Points on a hilly landscape, in no order, each with its height.
A climber steps from a point to the highest of its 2 nearest points, and stops where none of them is higher. Distance is the straight distance between rows; heights are no part of it.
mesut (h 252): [159 174 108 160 157 105  88  95 155 188 125 148 140 135 118 123  92 141
 140 118 134 131 179]
lar (h 118): [144 148 167  92 116 128 192 127 128 123 142  99 136  89  62 118 164 137
 109 131 100 118  91]
sefe (h 339): [110  77 177 116 208 204 174 158  59 138 173 148 137 127 101 127  82 132
 137 181 113 159  83]
geb (h 527): [142  86 129 108 139 154 150 127 115 130 101 127  78 144 126 146 152  86
 159 112  98 102 117]
demed (h 601): [155 152  93 167 115  76 119  89 169 153 134 127  72  96 134 113 121  94
 109  94 135  45 111]
kuge (h 416): [103 119 148 192 152 181 129 114 125 106 115 129 126 161 101 136 104  83
  99 109  98  65  72]
Nugoz (h 202): [118 154  60 128 138  68 101 132 165 154 125 155 134 109 168  87 164 147
 109 128 126 143 166]
fidi (h 128): [139 145 192 108 150 179 123 170 170 133 103 104  95 123 100 165 177 120
 141 129 101  89 126]
mem (h 44): [170 122 161 153 156 119 139 141 101 184 122 150 160 136 139 156 108 165
 139 122 114 200 118]
besov (h 64): [121 104 131 168  69  90 138  99 108 160 128 120 106 103 133 166 186 118
  57 132 122  87  94]
Seboz (h 295): [139 177 119 152 200 141 101 112 166 178 108 169 145 160  93 129 120 151
 134 133 110 132 166]
Paba (h 127): [154 167 144 102 101 105 157 111 167 127 141 100 120  86  93 129 174 138
 112 105 115 112 117]
pibol (h 525): [156  53  92 151 109 134 174 132 119 111 153 147  71 151 147 135 167  73
 116 105 125  95  59]
nuvig (h 703): [143 151 120 175 114 100  88 103 162 136 110 133  75 131 146  98 109  83
 146  71 119  68 140]
Mulu (h 276): [147 128 159 149 146 142  95 142 146 152 117 119 119 104 115 149  82 120
  94 121 151 125 136]
Gela (h 507): [ 98 130 136 106 144 143 108 184 133 126 105 139 133 153 122 157 154 151
 125 162 142 139 159]
Rovo (h 267): [122 143 110  95 140  96 179 108  82 102 158 125 166 131  84  67  67 133
 157 132 133 139 104]
sos (h 239): [ 53 137 102 116 144 128  66 124 160 129 147 141 138 147 132  88  77  98
 122 123 146 128 210]
repoz (h 320): [ 93  58 182 149 200 171 155 127  67 136 188 143 140 136 121 132  78 125
 101 135 130 171 124]
Guro (h 486): [115 164 111 113  44  93 146 118 157  76 151  79 139 106 135 126 166 148
 114 107 173  74 107]
zulup (h 476): [181  91 110 133 124 144 175 113 180 135 150 152  70 110 125 148 178  87
 116 116 123  76  56]
soge (h 194): [ 90 169  69 127 156  99 130 143 175 132 141 171 145 157 123  58 171 140
 135 111  99 148 159]
Lev (h 244): [183 142 113 157 164  99 115 118 143 168 112 136 113 114 125 145  76 126
 119 103 146 124 136]
voni (h 99): [126 143 145 160  81 115 148  79 145 154 128 105  98 144 103 198 212 150
 140 107 100  79 129]
soro (h 355): [ 93  82 172 133 192 224 158 179  98 104 160 123 131 123 101 131 107 126
  89 181 121 144  84]
deza (h 585): [135 171 120 138 121 131  95 103 163 122  92 117  83 136 116 132 106 101
 156 108 131  62 175]
tika (h 223): [170 209 138 145 143 141 131 119 158 167 111 139 114 153 113 121 184 163
 179 104  87 133 163]
gobe (h 132): [163 161 100 173  52 102  79  94 151 139 104 111 138 125 211 133 170 167
 149 118 152 112 117]
lipi (h 185): [162 228 112 142 150 157 118 133 197 146 120 145  75 156 123 102 159 150
 174 111 112  99 173]
nava (h 116): [137 141 192 152 155 163 123 162 131 154  90 106 114 147 118 174 160 128
 161 100  93 103 124]
rik (h 24): [ 66 155  93 117 112 126 153 113 173  99 121 139  94 166  97 141 201 140
 120 136 121  67 122]
Duko (h 579): [ 66  89 155  93 140 133 115 163 105 139 129 128 150 162 137 136 127 136
 145 156 135 175 172]
zuti (h 392): [101  83 149 141 171 215 132 130 120 104 116 133 115 118 105 138 116  71
  83 143  93  80 110]
notof (h 62): [167 104 159 126 120 128 126 111  97 162 127 129 160 100 165 132 152 164
 155 129  80 217 120]
Demok (h 331): [113 105 137 191 103  93  75 115 122 151 129 132 136 114 162 122 115 112
  85 109 103 133 116]
Famed (h 273): [ 85 114  90 121 146 104  87 155 161 122 131 164 112 149 153 113 111 105
 107 141 155 130 178]
gariz (h 224): [114 187  79 103 141 104 140 122 154 107 138 136 157 127 101  61 128 133
 144 118 117 120 139]
vizaf (h 372): [122  92 162 100 156 211 158 160 117  83 128 113 105  99 102 133 136 101
  82 166 124 103  99]
Vume (h 98): [114 126 185 168 116 141  97 160 129 164 100 117 143 132 161 168 188 149
 131 101  75 140 129]
nokip (h 396): [152 101 102 102 180 113 171 111 141 150 112 171 108 100  90 137 158 126
  81 143  99 131 103]
Lika (h 147): [144 183 153 131 129 156 117 165 198 115 116 135  74 154 118 132 177 129
 158 109 112  89 119]
Lopa (h 437): [105 146 134 164 133 138 142 114 145  75 135 133 135 158  89 102  84  86
 112  96 122  67  59]
Sorul (h 318): [105  96  89  83 142  84 100 178 143 123 145 157 106 114 167 108 116 111
  92 142 152 174 169]
zagiv (h 146): [153 170  50 132 107  68 109 115 166 146 128 141 141  81 201  97 183 158
 136 115 143 126 152]
sel (h 329): [121 127 133 150 220 128 135  99 149 178 117 173 141 135  86 135 123 135
 113 121  76 143 135]
tiz (h 291): [164  92 144 158  66 125 125 114  73 110 125 101 128  89 189 163 126 145
 108 131 158 163 100]
Zat (h 197): [179 130 104 168  78 112  93  85 131 130 107 107 170 123 200 125 120 177
 157 122 156 150  94]
teg (h 370): [127  99 100  92 101  90 101 180 135 115 122 127 102 101 178 130 156 134
  79 147 155 161 160]
bev (h 419): [146 135 109  85 159 125 149 146 123 143 111 152 130 167 105 114 100 125
 197 150 136 154 151]
luse (h 596): [129  90 145 136 120 129 123 178  85  92 176 127 122 129 167 138  65 134
 111 133 187 191 111]
Sifo (h 630): [119  73 115 119 107  98 179 143  87 100 137 131 119 149 132 107 168 109
 138  97 101 148 104]
veti (h 432): [178 104 118 124 147 123 172 101 150 152 136 139  79  78 101 142 160 108
  72 130 113 102  91]
tos (h 545): [113 140 169  76 148 154 110 144 129 140 164 118 157 128 101  79  56 130
 164 147 138 156 171]
nodu (h 633): [ 79 145 133 101  70 123 130  80  81  94 135 105 202 130 124  90 116 148
 176 137 108 145 135]
Tikis (h 498): [123 181 102 114  95 130 118  68 137 127 108  97 198  95 128 114 142 188
 119 157 128 152 146]
Nozu (h 696): [ 95 109 128  94  87 105 160 111  64  95 148 109 152 119 126  89 138 132
 152 128  97 171 125]
lonot (h 441): [131 132 133  89 126 125 101 181 151 125 106 123 100 109 134 158 151 151
  87 167 159 140 170]
Garo (h 536): [147 118 141 118 143 129 126 211 133 102 163 136 117 133 154 114  72 133
 125 142 184 169  98]
nalo (h 421): [136  81  91 104 162 139 183 148 118 111 121 189 117 153 123 112 126  96
 149 143 109 151  61]
gute (h 524): [156 149  88 151 149 100 131  74 168 140 101 147  80 119 105 137 124 118
 104 122 141  51 103]
Regab (h 447): [116 144 101 169  88  91  72 100 121 136 116 115 148 121 147 156  83 152
 107 139 183 102 159]
nir (h 488): [128 139 122  70 182 133 123 131 126 153 133 142 144 128  97 102  64 118
 163 162 162 160 194]
mezol (h 80): [138 102 178 139 106 142  91 133 120 150 117 110 165 117 194 141 178 157
 141 121  69 196 113]
tige (h 573): [125 167 137 103 113 127 133 151 143  82 127  97 127 146  94 124 100 119
 158 128 172  83 121]
gugi (h 82): [179 165  52 135  76  96 112  94 173 125 117 116 160 106 220  94 207 177
 155 129 153 126 113]
Dode (h 469): [126 147  84 132 141 127 149  98 171  91 117 146 115 119  96 122 111 102
  92 132 140  58  78]
dif (h 38): [ 74 161 141 146  80 121 115 141 145 103 113 119 124 159 117 159 179 152
 107 126 128  89 129]
buv (h 590): [ 68 140 148 115 125 136  88 139 156 140 162 139 176 121 140  71 127 132
 117 114  89 181 168]
mal (h 354): [112  47  99 140 162 153 120 157 127 115 136 187 100 158 161 136  84  89
  94 153 146 136  92]
zigi (h 427): [137 155  89  76  91 105 145 107 108 117 115 113 177  89 126 123 149 189
 126 166 159 161 149]
lufub (h 261): [162 177 137 155 182 144 114 145 142 191  95 156 140 170 113 154 150 164
 175 130 113 163 159]
Nik (h 395): [132 104  98 137 143 130 116 156 145  91 122 156  95 160 157 137  87  83
 128 120 170  99  94]
vufet (h 577): [130  92  91 108  92 105 179 161 138  94 150 143  94 149 148 117 189 101
 132 100 130 121  72]
rafi (h 309): [ 91 108 150 105 111 153 100  94  81 143 136 109 171 143 140 122  59 126
 189 129 141 161 207]
mif (h 282): [139 112 120 133 140 114 187  99  66 103 149 117 144 122  75 105  74 121
 120 131 130 137  95]
posob (h 668): [ 72  51 126 155 130 146 108 135  76 134 121 118  98 153 152 133 145  67
 116 111  91  95 144]
foli (h 111): [124 123 171 120 147 158 167 105 109 131 126  93 131  96  72 140 179 105
  96 108  63  90 111]
Det (h 79): [148 134 135 153  49  90 133  81 142 162 133 109 115  96 142 174 208 158
 113 117 118 105  99]
koli (h 571): [ 96 167 117  99  61 132 113  49 116  89 107  81 192 111 124  94 143 159
 138 138 112 130 150]
liru (h 631): [137 151 167  77 115 151 119 150 149  96 129  97 112 113  99  99 114  89
 151 131 123  99 152]
Teb (h 327): [154 101 124 118  88 106 150 112  75 111 125  99 126 100 137 158 139 141
 109 135 152 150 135]
ralor (h 472): [143 132 129  86 149 128 153 115 119 141 102 126 110 133  87 135 150 122
 170 121  97 123 147]
navim (h 376): [124 145 121 175  88  89  95  81 115 131 111 119 155 103 139 143 133 155
  91 120 128 112 129]
zali (h 300): [125  86 163 150 153 133 172  99  30 119 183 122 149 113 109 116  66 114
 126 129 110 184 115]
mugam (h 591): [ 80  88 134 120 158 153 117 135 130 125 101 141 103 162 137 156 151  84
 139 129  94 106 141]
zos (h 95): [130  80 158 132 150 147 132 140  77 155 125 103 118  87 126 165 151 132
  67 145 103 148 138]
Zum (h 749): [ 77  51 141 158 130 146 124 145  60 112 139 105 129 165 149 156 105  88
 132 115 124 132 145]
naguv (h 555): [160 153  92 136  97  90  95 102 124 126 105 104 115 110 153 143  90 132
 131 133 191  86 175]
lavun (h 487): [143 115 155  97 167 168 153 214 131 101 153 149 109 128 130 100  95 110
 134 160 132 151  68]
vevid (h 361): [145 153 139 124  89 146 101  98  94 137 109 100 177 144 140 131  94 144
 207 138 142 160 173]
Veg (h 148): [169 166 115 124 105 100 141 125 159 143 119 121 120 127 119 155 163 157
 145 113 156 116 128]
fimil (h 390): [124  83  80 111 154 157 166 155 144 102 113 207 119 141 147 138 130  98
 101 161 136 133  64]
ket (h 526): [126 169 148 114  76 131 145 153 129  75 138  82 151 103 109 123 120 151
 107 130 164 108 101]
Luror (h 506): [118 160 124 128 124 135 111 180 140  92 126 130 140 190 130 121  86 130
 186 133 182 115 120]
lafel (h 423): [160 140 156 116 127 128 138 100 103 161 109 105 147 130 108 146 120 127
 191 112  91 148 165]
Tosu (h 301): [114 131 181 195 130 133  68 144 148 147 139 119 143 121 134 140  84 121
  75 103 124 117 123]
vom (h 373): [138 124 119  79 112 106 150 133  82 104 131 116 150 102 125 133 116 165
 138 175 166 186 147]
Mupos (h 665): [ 44 125 159 116 149 149  89 169 152 139 166 158 172 168 136 108 112 147
 118 135 142 174 171]
Pasir (h 186): [185 214 102 124 106 122 136  99 155 163 123 118 143 120 132 115 177 169
 177 117 128 141 155]
gusaf (h 28): [183 123 132 145 146  91 146 115  87 157 143 134 153 108 145 139  79 164
 141 123 155 205 121]
lol (h 455): [131  97 118  75 144 144 179 186 109  79 147 157  93 135 122  92 126  96
 148 161 133 146  83]
Gavik (h 274): [ 91 106 132 110 130 141  79 100 117 137 148 127 144 150 128 109  41  94
 147 118 159 134 213]
lage (h 248): [127 152  82 108 169  96 156 114 140 118 144 139 148 132  97  72  65 114
 155 115 133 124 114]
mes (h 52): [ 81 117 131 166  77 109 128 128 108 135 105 114 128 142 112 181 197 148
  61 147 130  88 116]
zusir (h 360): [133  91 138 102 205 142 154 126 118 152 117 155 132 118  95 145 115 127
 107 148  90 168 122]
Goso (h 586): [109 135 167  83 140 150 105 157 134 103 152 106 123 114 111  70  65  86
 141 125 117 132 156]
rege (h 446): [113 151 119 164 140 137  93 163 164 108 115 150 113 187 144 132  89 117
 151 116 166  91 117]
Dar (h 104): [117  94 155 136 139 140 150 107  87 147 132 105 140  80  88 147 161 133
  52 122  70 131 117]
zabe (h 250): [165 105 118 155  69 101 126 100  90  99 116 106 168 124 192 142 121 179
 133 127 158 172  64]
nuzig (h 120): [164 145 157 147 115 118 162 126 160 159 119 123  90 148  97 204 188 153
 141 122 139  96  92]
givi (h 671): [ 94  62 163 141 118 137 109 150  70 117 168 121 130 148 171 134  77 103
 119 120 141 175 148]
ref (h 723): [164 177 114 121 100 126  76 104 148 135 106  96 113 104 146 124  93 111
 160 113 164  89 204]

Call two points neighbours if one is among the 2 nearest of the other. Go from one point of each pair to the other, from neighbour to neighbour, staying as high as possible. Name the lowest point that can't be avoided.
liru and ref | Paba
ref and Nugoz | soge
nuvig and Nozu | Lev
ref and nuvig | deza
Mupos and Zum | sos
liru and Zum | bev

For each start below, name every point that the climber comes to, in order.
zabe | tiz, Teb, vom, zigi, Tikis, koli, nodu, Nozu
Famed | Sorul, teg, lonot, Gela, Duko, Mupos
Lev | Mulu, Tosu, Demok, navim, Regab, naguv, ref
lage | Rovo, mif, zali, repoz, sefe, soro, vizaf, zuti, kuge, Lopa, Dode, gute, demed, nuvig
mem | notof, mezol, Vume, nava, fidi, Lika, lipi, tika
fimil | nalo, lol, lavun, Garo, luse, givi, Zum
sel | zusir, nokip, veti, zulup, pibol, vufet, Sifo, Nozu
